Each scene shows the same named points in several views. A view is turned or mirrored, and shifted as a whole, has a little noise and may leave points out.

Scene 1
View 1
<41>: [  5  -1  18   4  10  -8   9  -4  26  -7  -2 -15  10   6 -10  12   8   3
  10 -32  16  10  16 -23 -29  -6 -10 -14  12 -38   5  -7   9 -13  -3  -9
  -8   3  -5   1  -6 -22  -6 -12 -10  28   8   3  10  -6  -4  28   8   5
   3 -16 -24]
<47>: [ -3  -4   7   5 -12  -1  12   1  20  -2 -13  -9  18   9   7   1  19  -6
  13 -18  -3  26  14  -9 -21 -16 -16 -11  -3 -37   4  -1  10 -18   0  -3
  -3  -4 -10   8   4  -7 -10 -11  -7  18  16  -1  20   7 -16  32  -4   2
  -6  -2 -20]
<127>: [-16 -17  -2   8 -20   6  19  -6  31   2 -17 -10   8   2  27 -14  11  -8
   9   3 -12  22  13   5 -13 -16 -17 -26  -5 -34   5   6  -1 -12   1  25
  14 -13  -5  27  17  20  -6  -5 -13  23  37  -8  21   8 -11  38 -10 -18
  -6   4 -13]
<195>: [  0   3   0   6 -25   4  18   3   5   1 -13   2  34  17  13   0  28  -5
  19 -20  -8  49   5   2 -10 -24 -32  -7  -8 -45   7   3  18 -28   1   6
   5  -3 -16  11  -3  -5 -16 -20  -3   2  21   3  33  10 -13  35 -13   0
 -13   7 -18]
<146>: [-11 -10   9   4   0  -5   7   3  22   3 -13 -13   7   5   5   9  15  -9
   6 -13   1  17  14 -10 -29  -5 -10 -17  -7 -37  -1  -9  12 -10  -5 -13
  -8  -5  -4   0   9  -7  -6 -13  -1  26   9  -5  14   5 -17  29   5  13
   0 -10 -17]
<24>: [-15 -14  11  10   2  -3   2   7  15   7 -11 -12   2   0   5  11  15 -14
   2  -8   2  12  15  -4 -28   1  -8 -18  -9 -34  -7 -14  17  -5  -7 -16
 -10  -5  -5  -4  12  -9  -5 -17   3  28   8  -7  12  10 -19  24  10  18
   5  -9 -16]
<202>: [-21 -27  31  11  33 -15  -3  -3  40   7  -2 -29 -41 -26 -19  21 -15   1
  -4 -12  34 -40  30 -32 -39  16  12 -42  12 -14 -13 -24   1   9 -18   0
 -16   0  11  -3  13 -25  -2 -10 -19  63  17  -8 -15  -7   2  19  41   1
  21 -28 -25]
<221>: [-15 -19   6  17 -20   0  16   5   5  11 -16  -7   7   1  15   4  15  -3
  13  -2   3  28  16   4 -17 -16 -23 -25  -8 -26  -9 -10  14 -16  -8  20
   3  -5  -9  12   1  -8 -10 -24  -6  16  28  -4  19   8 -13  27   5 -10
  -3   1 -21]
<220>: [-20 -27   8  13  -6   1  13  -2  27   9 -17 -15  -7  -6  15  -2   8  -8
   4   3   0   9  21  -4 -20  -5  -9 -32  -3 -26  -3  -7   2  -7  -8  19
   3  -9   0  14  16   6  -6 -11 -14  33  31  -9  14   6  -9  28   5 -12
   2  -4 -17]
<131>: [ -1  -5  23  10   4 -11  10   1  11   2  -3 -11   5   2 -20  20  10   4
   9 -30  24  12  19 -22 -28  -6 -17 -22   6 -28  -7 -19  18 -17  -9  -5
 -15   6  -8   0 -14 -36 -12 -24  -8  27  12   2  10  -5  -4  23  19   6
   2 -15 -29]
<124>: [ -2  -8 -12  10 -42  13  29 -13  29  -1 -18  -5  33  18  28 -24  11  -2
  22  -6 -23  48   6   8   1 -38 -29 -23   5 -44  20  25  -6 -30  10  49
  31 -13 -10  47   6  26 -11  -2 -24   5  54   1  44   4   2  45 -33 -41
 -20  17 -13]
<185>: [  8  17   4 -11  -2  -1   6  -5  31 -17 -11  -7  40  28   5  -2  31 -15
  10 -29 -16  35   0 -17 -26  -9 -10   8  -9 -64  20  11  11 -13   4 -36
 -10  -4 -12  -2  13   3  -5   0   5   7  -8   1  18   6 -22  37 -18  35
  -8  -9  -9]
<87>: [ -6  -6  14   3   7  -8   4   3  13  -2  -9 -10   9   5 -10  17  20  -6
   6 -23   7  16  14 -18 -32   2 -12  -9  -5 -37  -2 -13  19  -8 -10 -24
 -16   1 -12 -11   0 -27  -7 -21   3  24  -3  -2   9   2 -21  22  11  25
   4 -13 -22]
<164>: [-23 -24   9  15 -11   0  13   5  10  14 -16 -10  -3  -5  16   5  12  -9
   7   0   2  16  17   4 -19  -8 -17 -29 -10 -23  -9 -12  10  -9  -9  11
   1  -9  -7  10  10  -8  -6 -20  -6  25  26  -9  16   9 -12  28   8  -2
   3  -1 -20]
<38>: [-15 -17  -2  10 -20   7  15  -3  22   1 -20  -8  12   6  30  -9  18 -14
   9   2 -14  26  10   4 -16 -15 -16 -22 -10 -37   4   6   8 -10  -1  13
   7 -13  -7  16  18  15  -4  -9  -5  17  28  -9  23  11 -16  34 -11  -7
  -8   2 -13]
<23>: [ -4  -3  14   5   4  -4   0   3  14  -1  -7 -11  13   9  -3  14  22  -7
   5 -18   5  21  12 -13 -29  -2 -12 -11  -9 -38  -3 -12  21  -8  -6 -24
 -14  -1 -11  -9   5 -21  -8 -20   4  22  -1  -3  11   8 -21  27   9  23
   3 -13 -21]
View 2
<164>: [ 20  32  14  13  14   0  -1 -13  -7  -2  11   1  -1 -13   6 -14  -3  -4
 -17   8  24   9   2   7   2  18   7   4   5  22  13 -28 -21  27   5   8
 -12  15  -3  12  13  12  -4  -7   3   2  -5  10  20  10  45 -10   7 -23
 -14   7  -5]
<221>: [ 21  33   7  18  11  -1  -6  -8  -7   6  17  -3   8 -10  -7  -6   4  -7
 -14  11  16  15  -4  -2   4  11   1   9   7  26  16 -15 -25  17  -5   3
  -1  15   1   9   6  -3  -7  -7 -11 -14  -1  11  23   6  44  -3   6 -13
 -16  -2  -2]
<146>: [ 24   6  -6  14 -17  -9   4 -13  -5   9  14  -1   0 -27  -8 -14  -1   6
  -4   6  16  20  10  -8   1  13   1  21   0  10   1  -3  -8  27  -2  11
   2  10  -3   7  -5   9 -11 -14   0 -13   9  12  17  22  37   5   5 -13
   5  -6   3]
<131>: [ 37  11  -4  11  -8 -21   3 -33 -15  -2  22  -6 -10 -26   2 -18  14  23
  -9  16  22  17  -3   3   9   8  -5   5  -7   9   1  -9  -2  17 -27  16
   0  -1  -4   1  -6  -5 -12 -31 -17 -18   1   4  27  16  40  12   0 -12
  26  20  -1]
<41>: [ 21  12 -19  16 -22  -9   6 -40 -11   8  19 -16  -1 -37   0 -11  10  12
   0  24  21  23   2   2   2   9  -3  13 -12   3  -1  -9  15  28 -31   5
  -4   1  -1   0 -16   1  -8 -35   1 -10  -9   4  24  28  35   9  14  -4
  23  21   0]
<195>: [ 22  31 -14  25  -4   2  -7  -4  -4  20  20  -7  24 -11 -35   2  14  -9
 -10  17   2  29   1 -18   4   2 -10  22   7  29  21  11 -23  11  -6   0
  17  22   6  -2  -3 -12 -11  -8 -29 -38  10  16  30   8  41   9   3  -7
 -13 -22  -3]
<220>: [  9  25   5  19   4   3  -3 -12  -3   6  12  -4   6 -20   1  -9  -9  -9
  -8   9  20  13   8   3  -4  17   7  10   2  17  11 -20 -13  35   6   0
 -13  12   2   5   8  16  -3  -6  12   6 -10   8  18  12  38 -10  14 -17
 -17   2  -4]
<87>: [ 34  -4  -9  10 -22 -20   7 -19 -10   3  13   3 -10 -32  -3 -21   6  16
 -10   4  13  17   5  -9   8  10  -2  21   0   5  -8   6  -7  21  -9  20
   5   3  -6   4 -10   6 -15 -20  -7 -22  15  10  20  24  37  14  -4 -12
  22  -2   4]
<24>: [ 25   3  -4  10 -13 -12   5 -13  -7   4   8   5 -10 -29   0 -18  -7   8
 -12   0  15  14  11  -4   1  19   1  19  -1  13  -2  -5 -12  27   4  16
   2   8  -5   6  -3  13 -11 -12   1 -11   8  11  18  22  38   5   0 -16
   4  -6   1]
<202>: [ 22  -1   8  -1 -12 -19  14 -47 -13 -13   6  -5 -26 -46  43 -31  -7  22
  -9  11  41   2   7  25   0  27  10  -5 -13 -10 -12 -39  16  47 -14  20
 -26 -12 -11   7   0  26  -3 -37  29  29 -18  -2  10  34  36  -5   9 -20
  28  46  -4]
<23>: [ 32   1  -9   9 -21 -18   6 -16 -10   6  12   5 -11 -29  -8 -16   1  16
  -8   0  12  19   6  -9   7  13  -5  23  -1  10  -3   8 -10  22  -7  22
   9   8  -7   1  -7   6 -14 -21  -8 -24  19  12  23  25  36  13  -6 -11
  18  -6   7]
<38>: [  9  33  -6  24  -2  10  -5  -2   1  17  10  -7  18 -18 -19   2  -5 -21
  -6   9  11  21  13 -11  -4  15   2  22  10  24  17  -8 -20  32   8  -5
  -4  25   8   7   4   9  -9   2   5  -7   1  17  22  11  41  -6  15  -9
 -26 -18  -1]
<185>: [ 17  -3 -35  21 -45  -4   2 -11  -1  32  13  -2  16 -37 -37  -2   1   0
   6   8  -6  32  16 -29   1   6  -9  49   5   6  -4  32   3  25  -4   5
  24  14   6  -4 -20   1 -16 -14  -6 -36  23  19  22  31  31  19   7   3
   6 -30  10]
<124>: [ -8  69 -15  42   9  33 -18  -4   8  35  22 -25  52  -4 -41  23   9 -49
   6  37   1  34   6 -15 -12  -1  -9  17   7  37  40  -7 -18  24  -7 -35
  -1  32  22   1   3  -9  -2   5  -7 -15 -23  15  36   1  40 -12  35  -3
 -46 -17  -5]
View 3
<131>: [-10 -15 -12  -9  -2   7 -21  21 -14 -36   5   3 -17 -14  13  -4  -1  16
   6  23 -40 -18  24 -20   0  -1  -4 -16  11  18  12  -9   5  -4  20  15
 -14   2  22   0  -5   3  27  -9 -12  -7  14 -26   9 -19  16  -6  -4 -14
 -14  -9 -18]
<47>: [-10  -3  -6 -10  -4  24  -3  11   0 -23  10  -4 -23  -5   9 -18 -14  -6
 -12   4 -24 -19  30 -11  22   3  21  17  -8  13  -6  21  10  22  12   2
   2   0  24  12   8 -19  12 -22   8  -3  32 -36  -1   0 -11 -12 -17  12
 -14 -14 -12]
<87>: [  5 -17  -8  -7  -7   8 -11  15 -14 -27  12  15 -18 -14  12   3 -11  11
  10  11 -32 -19  29 -16  11   7  -6  -4   4   8  12  -3  10   3  18  12
   7  -1  16   5  -1  -7  21 -23  -9 -10  12 -19 -12 -26   6 -11   5  -3
 -14 -11  -8]
<185>: [ 12  -9 -12 -14   1   9  -3   3 -19   1  17   2 -30 -20   3  -8 -32  -4
 -13  -1 -45 -10  17 -10  28   0  13  21 -15  12   2  27  12  17  28  21
  33   6  11  17   1 -46  -9 -24  -1 -30  20 -23 -28 -22 -15 -16  10  11
 -14 -20  -5]
<221>: [-18  -9 -12  -2  -3  29  -2  20   3 -38  10  -3 -25   7  15 -20 -12   1
 -10  12 -16 -26  34 -21  11   4  15   2  -7   9  -1   9   5  22  11   5
 -14  -5  41   5  15  -1  28 -19   8   8  31 -45  19  -3 -10 -12 -26   7
 -22 -11 -21]
<202>: [ -9   0  26 -10 -17  10 -32  20  -2 -49 -20  17   8 -31   5  17  50  14
  28  20 -26 -34  26  -3   2   5 -11 -16  46  18 -16 -20  -3  -8   2 -21
 -27   0   1   0 -17  35  34 -33 -21  24  10 -24  -6 -13  40 -14  -4  -9
  11  -4  -9]
<164>: [-12  -3  -2  -2  -6  26  -6  19   1 -41   8   4 -18   4  10 -14  -3  -4
  -1   7  -7 -30  40 -17  14   6  12   5   1   6  -4   6   7  19   4  -3
 -12  -5  33   5  12   8  31 -27   3  14  31 -40  10  -3  -4 -16 -24   8
 -15 -12 -14]
<127>: [-23   7  -2  -8  -3  34  -4  14  11 -28   5 -14 -23   2  11 -28  -3 -10
 -19   4 -16 -29  28  -9  25  -1  26  15  -3  15 -21  30   5  33   4 -11
 -13  -3  29  17  11 -12  10 -25  12  11  42 -52   6  13 -14 -15 -29  15
  -7 -15 -16]
<24>: [  2 -11  -3  -3  -7  13  -9  15  -5 -32   8  13 -16 -10  12  -2  -4   1
   7   6 -17 -28  36 -16  13  10   4   3   5   5   0   0   7  11   9   3
   5  -4  21   7   6  -2  25 -33  -5   2  16 -26  -6 -18  -1 -15  -5   5
 -13 -12  -3]
<195>: [-10 -10 -26 -10   2  23   0  18  -6 -20  24 -11 -36   6  16 -28 -35  -5
 -23  11 -30 -14  28 -25  18   0  19  10 -23  15   7  24   9  23  23  19
   1   1  39  11  15 -29  13 -10  12 -12  34 -44  12  -5 -19 -10 -19   6
 -26 -18 -20]
<146>: [  2  -6  -2 -10  -5  14 -10  14  -8 -28   9   7 -19 -10  10  -6  -8   1
   1   8 -27 -23  28 -13  17   4   9   6   3   8  -1   6   9  12  13   5
   5  -5  18  10   4 -11  21 -27  -2   0  21 -29  -5 -14  -1 -14  -3   6
 -11 -15  -5]
<220>: [-14   4   4  -6  -7  28  -7  16   7 -38  -2  -2 -16  -4   8 -16  10  -3
  -3   7 -11 -29  33 -11  17   3  20  13   9  10 -18  15   6  24   1 -16
 -13  -4  27  10   7   6  23 -29   3  18  34 -42   6   6  -2 -14 -25   9
  -4 -13 -14]
<41>: [ -8 -12  -7 -14  -2  11 -22  19 -11 -24   1  -1 -16 -21  10  -4  -4   9
   1  17 -48 -14  15 -11   8   0  -2  -6  10  20   4   3   4   1  20  11
  -7   4  12   9  -8 -11  10 -14  -8  -8  16 -27  -4 -15  12 -11   1  -5
  -5 -12 -14]
<23>: [  6 -17 -11  -6  -6  10 -10  18 -12 -23  15  15 -20 -13  10  -2 -15   4
   8   9 -30 -20  30 -19  14   4  -1   0   1   7  12  -2   8   4  21  15
   8   0  16   7   3 -11  21 -25  -6 -10  12 -17  -9 -25   1 -15   1   0
 -18 -13  -5]
<124>: [-41   9 -15 -16   6  44   2  16  12 -15   8 -42 -36  12  11 -52 -20 -16
 -48   9 -28 -16  17 -12  27  -6  41  26 -26  29 -21  57   3  45  12  -6
 -19  -1  44  25  12 -30  -6  -3  25   8  62 -74  21  32 -30 -10 -43  18
 -15 -19 -30]
<38>: [-14   5  -7  -7  -2  30  -1  13   6 -25  12  -8 -24   3  12 -23 -13 -10
 -18   5 -13 -24  35 -15  22   4  26  21  -8  12 -15  28   7  34   6  -5
  -3  -4  30  14  11 -16  14 -27   9   6  37 -46   4   6 -16 -15 -22  19
 -14 -17 -12]
View 4
<127>: [  6  12  19   9  -6  11  33  -3  25 -10   5  24  10  -2  15 -22  14 -25
  19  25  -2   6 -15  -7   7 -13   1  17 -21  34 -14   4  25   2  13  15
   1  16  17  13  17  11   6   7  14 -12 -10   7  -9  -9  -5 -10  18 -16
   1 -43  13]
<202>: [ -2 -18  -6   9  25 -57  24  20   2 -12 -13   8  11  18  -9 -27   7 -32
   0  -4   0  27  -8 -16 -12  -3  37 -16  21   2  -1  13  23  38 -26   8
  35 -23 -29 -13 -24 -30   9   1  28 -17  -9  14 -17 -36  -3  -5 -20  61
   9 -30  -8]
<41>: [ 17  12  -1  -6   0 -18   8   6  12  10 -11   2  -3  -5  19 -21  13 -32
 -10   2  -8  17 -15  -2   2 -14   2  -5  -3  18   5   6  -2   1  -5   9
   7   6 -21  -5 -19  15   0  -8  20 -15 -16 -10 -11  -1   0 -11 -21  29
  -1 -28   6]
<24>: [ 10  10   6  -6 -11  -2  25  12 -15  -1 -17  12 -10   4  14 -26   0 -11
   8  12   3  19   3  -8 -14  -3  12  10  -1   4  10  -7   3  -7  19   5
  -6   4   6  13  -8  11  13  -5   4  -2 -15   0 -13  10  -3 -21  -9  16
  -6 -50  -5]
<195>: [ 18  30  15  -3 -26  33  19 -12  17   7  -1  14  -7 -12  34 -12   9 -21
   3  21  -3   2 -16   2  10 -15 -16  25 -25  36  -3   2   2 -16  21  17
 -21  30  18  23   9  41   6  -2   5  -8 -19 -15 -10  21  -4 -13   4 -19
  -6 -39  18]
<185>: [ 25  37   5 -24 -24   2   8  10  -2  12 -18   0 -12 -11  36 -24  15 -17
   5  15   2  27   0  -3  -9 -33  -5   5 -26  13   9 -17 -12 -33  29  -5
 -14  34 -12   3 -21  39  -9  -7  26  -3 -22  -7  -6  23   6 -30 -17  -3
  -8 -41   7]
<23>: [ 16  11  -5  -7 -13  -9  10  11 -10   7 -18   5 -16   0  18 -23   2 -17
  -8   2   0  24  -3  -4 -10  -7  12   3   0   5  13   0  -6  -7   8   5
  -5   5  -5  12 -19  17  10 -10   6  -7 -18 -13 -15  16  -1 -19 -25  29
  -6 -39  -2]
<124>: [ 16  26  28  11 -14  38  30 -21  48  -7  17  27  17 -15  30 -13  23 -32
  17  37  -6  -9 -32  -1  29 -24 -23  27 -43  58 -25   9  23  -2  14  24
 -12  36  28  16  32  30   3  11  18 -17 -11  -1  -2  -5  -5  -3  31 -50
   2 -33  32]
<220>: [  0   0  13  10   2  -3  37   3  13 -12  -1  19  11   4   7 -22   9 -25
  17  21   0   9 -11 -10   0  -4  15  12  -9  22  -9   6  25  15   5  12
   5   2  12  10   6   0  13   6  11 -12  -8   9 -12 -14  -7 -10   8   4
   2 -43   5]
<146>: [ 13  11   1  -3  -9  -6  18   6   0   0 -11  11  -2   0  18 -24   6 -19
   5   8   0  18  -5  -7  -5 -11  11   5  -7  13   3   0   7  -1   9   5
   0   8  -2   9 -10  14   9  -1  11  -8 -14  -1 -13   2  -2 -18 -11  17
  -2 -42   2]
<164>: [  3   2  12  12  -3   5  31   2   4  -8  -4  21   3   6   8 -21   2 -20
   8  13  -1   8 -11  -7   4   6  11  14   0  19  -3  10  15  13   5  15
   0   0  18  19   8   3  19   1   0 -10 -12   3 -14  -4  -8  -8   0  12
   1 -42   3]
<47>: [ 11  17  10  -1 -14   8  22   1  11   0  -7  15   2  -4  20 -20  11 -20
  10  18  -2  10  -9  -6   0 -15  -2  15 -17  24  -4   0  10  -3  17   8
  -5  18   6  12   1  20   6  -1  12 -10 -13  -1 -12   3  -4 -15  -2  -3
  -6 -44   9]
<38>: [  7  14  19   3 -11  16  33  -3  13  -8   1  22   2  -1  18 -25   8 -21
  21  24   2   6  -9  -9   2 -10   3  20 -20  30  -8  -1  18   0  17  12
  -6  18  18  16  12  15   9   5   9  -8 -10   3  -8  -2  -5 -13  13 -16
  -1 -47   9]
<131>: [ 14   0  -6   1  -2 -14   6   3   8   9 -14   2  -6   0  16 -14   5 -28
 -18  -6  -9  16 -18  -4   8   1   5  -6  10  16  13  20  -2  10 -17  15
   3  -5 -12   5 -17  10  14  -9   6 -15 -13 -20 -17   3  -3  -5 -28  44
   0 -22   0]
View 5
<221>: [-12  10  -9  16 -10  -6  11 -12   7  -3  -2 -27   5   2  35  31 -25   4
 -12  -7  -5   8  13   5 -10  11 -18   9  29 -13  -5   4  -3   1  15  -6
  14   3  16   8 -14  15  45   8 -12 -19  -9  19  14   1   5   2 -17   5
   9 -21  23]
<202>: [  9  11 -24  -9  -5   2   4   0 -47 -25 -26   7 -18  -3  29 -23   8   2
   3 -13  -9  16  12  63  10 -24  -3 -15   6 -19 -16   1   2 -21 -13 -19
   2  -6 -25  48 -23   2  33  40   1  -8 -50  35  22  45   7  -9  -2  36
  -6  -3 -18]
<195>: [-18   2 -22  24 -10   6  10 -15  25  -7   9 -41   3  -3  33  41 -25  20
 -11  -1  -7  -1  14 -27 -16  23 -34  13  37 -10  -5  10  16   6  20  -3
   9   9  16  -9  -5  14  40  -9 -17 -22  11  -4  -2  -5 -13  18  -7  -1
  21 -24  31]
<124>: [-22  18   9  46  -4  19  17 -17  51  -2 -11 -56  26  -6  33  29 -18 -11
  -5  14  -8 -10  25 -24  16  42 -19  -8  13  -2 -21   2  -9  21  38   0
   8  -8  40  -4 -28  -5  56 -25  -8 -19  29  18  -6 -22  -5  21   1   0
  37 -45  56]
<185>: [-14 -15 -44  25  -1  25  -8 -11  11 -15  15 -13 -16 -20  29  32  10  49
  -8   3  -2 -13  10 -24 -15  21 -44  11  20   4  -6   6  37 -12   5 -12
 -14  12 -10  -1  -7   3  40 -15 -27 -23  12 -24 -19   8 -31  23  13  10
  18 -10  11]
<127>: [-16  10   1  28  -6   9   6  -8  15  -2  -6 -23  11  -6  30  22  -7  -1
  -8   2  -3  -7  20   4   7  26 -14  -3  12   4 -12  -4  -4   4  25  -7
   4  -4  19  14 -26  -4  57  -7 -13 -16   4  22   5  -7   6   3  -3  10
  21 -32  37]
<41>: [ -5   1 -36   5  -3  14   8  -8  -7 -27 -10 -20  -9  -6  31   4  -5  20
  -1  -3 -12  10  13   8  -3   1 -25  -5  21 -24 -12  16  23 -12  -2 -10
   4   3 -13  15 -10  14  28   9  -5 -16  -8   0  -6  27 -19  17   6  21
  10  -7   3]
<24>: [ -7  -1 -24   9  -6   0   1  -5 -14  -5   7  -5 -12  -6  31  26  -2  25
 -11  -8   1   1  10  17 -14   2 -20  11  26  -1   1   0  13 -14   4 -13
   1  10  -6  15  -9  10  43  11 -19 -21 -24   9  10  15  -3  -2 -11  14
  -2 -10   6]
<23>: [ -7  -3 -39   8  -8   1   3  -7 -10 -15   7  -8 -17  -9  32  26  -5  36
 -13  -7  -4   3   8   4 -20   1 -31  16  31 -13  -2   7  25 -12  -1 -12
   3  14 -11   9  -2  17  36  12 -21 -20 -17  -3   6  20 -14   7  -7  12
   1  -2   5]
<131>: [  0   6 -38  -9  -8  -2  15  -4 -20 -28 -13 -21 -13   2  32   1 -18  13
  -3 -15 -16  24  11  22 -13 -20 -20   2  34 -34  -7  18  18 -13 -10  -9
  14   9 -14  16  -6  25  19  30  -2 -17 -25   9  15  35 -12  10  -6  21
   1  -2  -8]
<146>: [ -7   0 -24  17  -8   6   2  -7  -4 -14   4 -10 -10  -8  33  21  -1  24
 -10  -6  -2   0  11   8  -7   6 -25   8  24  -4  -5   3  16  -9   5 -10
   1   8  -3  12  -9   9  43   9 -17 -21 -10   5   3  14  -9   7   0  15
   8 -13  11]
<220>: [ -9  10  -2  17  -8   3   8  -7  -2  -4  -4 -13   3  -3  28  12  -6  -1
  -9  -5  -4   0  15  21   6  10 -11   0  15  -1 -11  -5  -7  -3  15  -8
   7  -3  10  22 -23  -1  53   8 -12 -15 -18  28  15   3   8  -5  -9  14
  10 -25  20]
<87>: [ -7  -3 -40   2  -7   4   1  -5 -16 -17   8  -7 -18  -9  32  22  -6  32
 -10 -11  -5   8   8  10 -18  -2 -32  11  30 -13  -2   6  25 -16  -2 -13
   1  12 -15  13  -5  17  30  14 -18 -22 -19  -4   4  22 -17  10  -2  14
   1   0  -1]
<38>: [-18   3  -3  33  -6  11   5 -12  23   3   5 -25   7 -10  33  32  -7  12
 -10   5  -2 -11  18 -13   1  26 -23   6  19   5 -10  -1   3   4  27  -6
   3   1  22   3 -19   1  55 -15 -18 -21   8  17   0 -10  -4   6  -6   2
  21 -30  38]
<47>: [-12   1 -17  24  -6   8   2 -11  10  -9   6 -19  -1  -9  29  25  -6  17
 -13   0  -2  -6  14  -4  -5  15 -25   5  23   1  -9   1  11  -2  13 -11
   5   4   9   8 -15   5  48  -6 -18 -19  -2   7   2   0  -6   5   0   9
  15 -23  25]
<164>: [ -9  10  -7  15 -10  -8   7 -10  -5  -2   1 -14  -1  -1  31  25 -15   5
 -10  -7  -2   4  14  19  -6   6 -12  11  25  -7  -4  -3  -4  -6  15  -8
   8   4  11  16 -16   8  47   9 -19 -16 -17  24  19   4   8  -8 -13  11
   6 -21  18]
View 6
<23>: [  6   5   4   9 -14   5 -28 -16  19 -13  -4 -10  -6   7   0  -1 -11  -6
  -5   3 -17  13 -34 -28 -22   5 -14  -2  29  14  -5   6   7  -6  -1 -20
  30   6  -1  21   2 -16 -10 -13  21   6 -16  15   5 -19  -4   6   9  -5
  -3  20  16]
<220>: [ 14 -11  16   1 -34 -20 -15   1   4  -8  -2  13   1  -7  24 -12  12   2
   4  10  -8 -11 -23  -6 -19  -9 -28  12  53   3 -12  -8 -16   1  22 -29
  10   5   0  20  -2  13  -6  -1  10  11 -38 -21  11 -16 -13  17  11  14
  -6  13  24]
<131>: [ 10 -10  14  12 -12   1 -29 -14   8 -26 -22 -15  -3  23  -6 -10  -1  15
  -6  -3  -3   0 -40 -27 -17  15 -16  12  24   3  -2   3   7 -13  -3 -36
  39  -6   7  12   3  -9 -21 -29  20   4 -19   4   2 -18 -15   9   9 -11
  -7  36   8]
<127>: [ 12  -6  14   0 -31 -19 -14  10   9  -8  11  22   1  -6  30 -14  14   1
   1   9 -19 -10 -28  -3 -19 -13 -32  10  57   9 -12 -18 -17   5  20 -16
   2   8   5  16  -5  19   1   3   2  14 -32 -20   6 -17 -17  20   9  16
   1   7  24]
<221>: [ 13 -11  17  -9 -32 -19 -28   6   0 -15  -8   3  -2  -2   5  -2  19  -6
   1  -2   5  10 -19 -22 -16  -6 -24   6  50   3  -7   5 -10   5  22 -32
  13  -4   6  14   2   9  -3  -5  10  20 -20 -16   2 -19 -16  23   5   2
   1  25  26]
<202>: [ 21 -31   4  37 -18 -11  -4 -30  13 -12 -32  -3  10  21  24 -28 -19  34
   4  18  -6 -53 -43   4  -9  20 -14  30  20 -16 -14 -18  -8 -33  10 -45
  42   3  -5  22  -1 -12 -30 -23  28 -24 -58 -10  28 -19 -14  -6  31  -2
 -45  23   5]
<41>: [ 12  -3   9  17 -12   3 -22 -11  13 -25  -4  -3   1  20   1 -12  -4  14
  -6  -1 -21  -6 -51 -22 -20  14 -26  12  28  14  -6  -9   7  -8  -7 -22
  25  -3   8  11   6  -1 -15 -26  10   3 -16   5  -5 -18 -19  12  11  -8
  -2  27   5]
<87>: [  5   4   5  14 -12   5 -26 -20  17 -15  -7 -11  -6  11  -2  -6  -8  -2
  -5   3 -16   9 -35 -28 -21  11 -13   4  26  10  -6   6   9  -8  -3 -21
  35   7  -1  22   2 -17 -10 -18  21   4 -18  16   7 -15  -6   3   9  -9
  -7  21  11]
<124>: [  9   2  31 -24 -37 -23 -24  40  -4 -25  31  31  -2  -8  22  -6  47  -5
  -1  -5 -20  12 -36  -9 -23 -20 -54   6  76  25  -6 -23 -21  29  26 -13
 -27  -6  22  -1  -1  51  12   2 -22  44  -7 -36 -32 -21 -33  40  -1  23
  38  23  27]
<24>: [  9  -1   4  11 -22  -5 -22 -14  15  -8  -7  -3  -5  -2   7  -3  -5  -5
   0   9 -12   0 -22 -20 -21  -1 -17   2  35   8  -8   3   1  -5  11 -22
  27  11  -4  25  -1 -11  -8  -5  21   7 -25   3  15 -16  -3   8  10  -3
 -10  14  21]
<164>: [ 16 -12  15  -6 -34 -19 -19  -1   2  -9 -11   5  -4  -5  13  -7  11  -4
   5   9   1   0 -18 -16 -19  -8 -18   8  49   0 -10   0 -12   0  21 -31
  16   5   2  21  -2   4  -6  -2  14  13 -31 -13  13 -20  -9  17   6   4
 -10  17  27]
<146>: [  6   3   6  10 -19  -4 -22  -7  16 -11   2   0  -3   4   8  -5  -3  -2
  -4   7 -17   4 -33 -22 -22   1 -21   5  36  13  -6  -4  -1  -1   7 -19
  21   9   3  20   1  -2  -7  -8  16   7 -23   3   8 -17  -7  10   9   1
  -5  15  17]
<47>: [  5   7   8  -1 -26  -8 -22   7  13  -9  12   8  -6  -3  13  -2  12  -8
  -3   4 -18   9 -32 -17 -22  -6 -31   1  52  18  -6  -5  -5   6  12 -14
   7   4   4  19  -2  12   1  -4   5  20 -19  -4   0 -20 -15  17   6   5
   9  13  21]
<185>: [ -6  33   0  12 -11  19 -28  -4  35 -10  29   0 -11   5   0   2  -9 -13
  -7   0 -48  26 -46 -29 -33   0 -30  -8  37  38  -2  -8  14   8 -13  12
  14  14   4  17   4  -3   6  -5  10  19  -1  22  -9 -14 -10   9   7   1
  19   2  12]

In a view up to two points have been moved. Name them for each view, in the order of its rows, or write none.
view 1: <47>
view 2: <164>, <41>
view 3: none
view 4: <24>, <195>
view 5: <131>, <38>
view 6: <127>
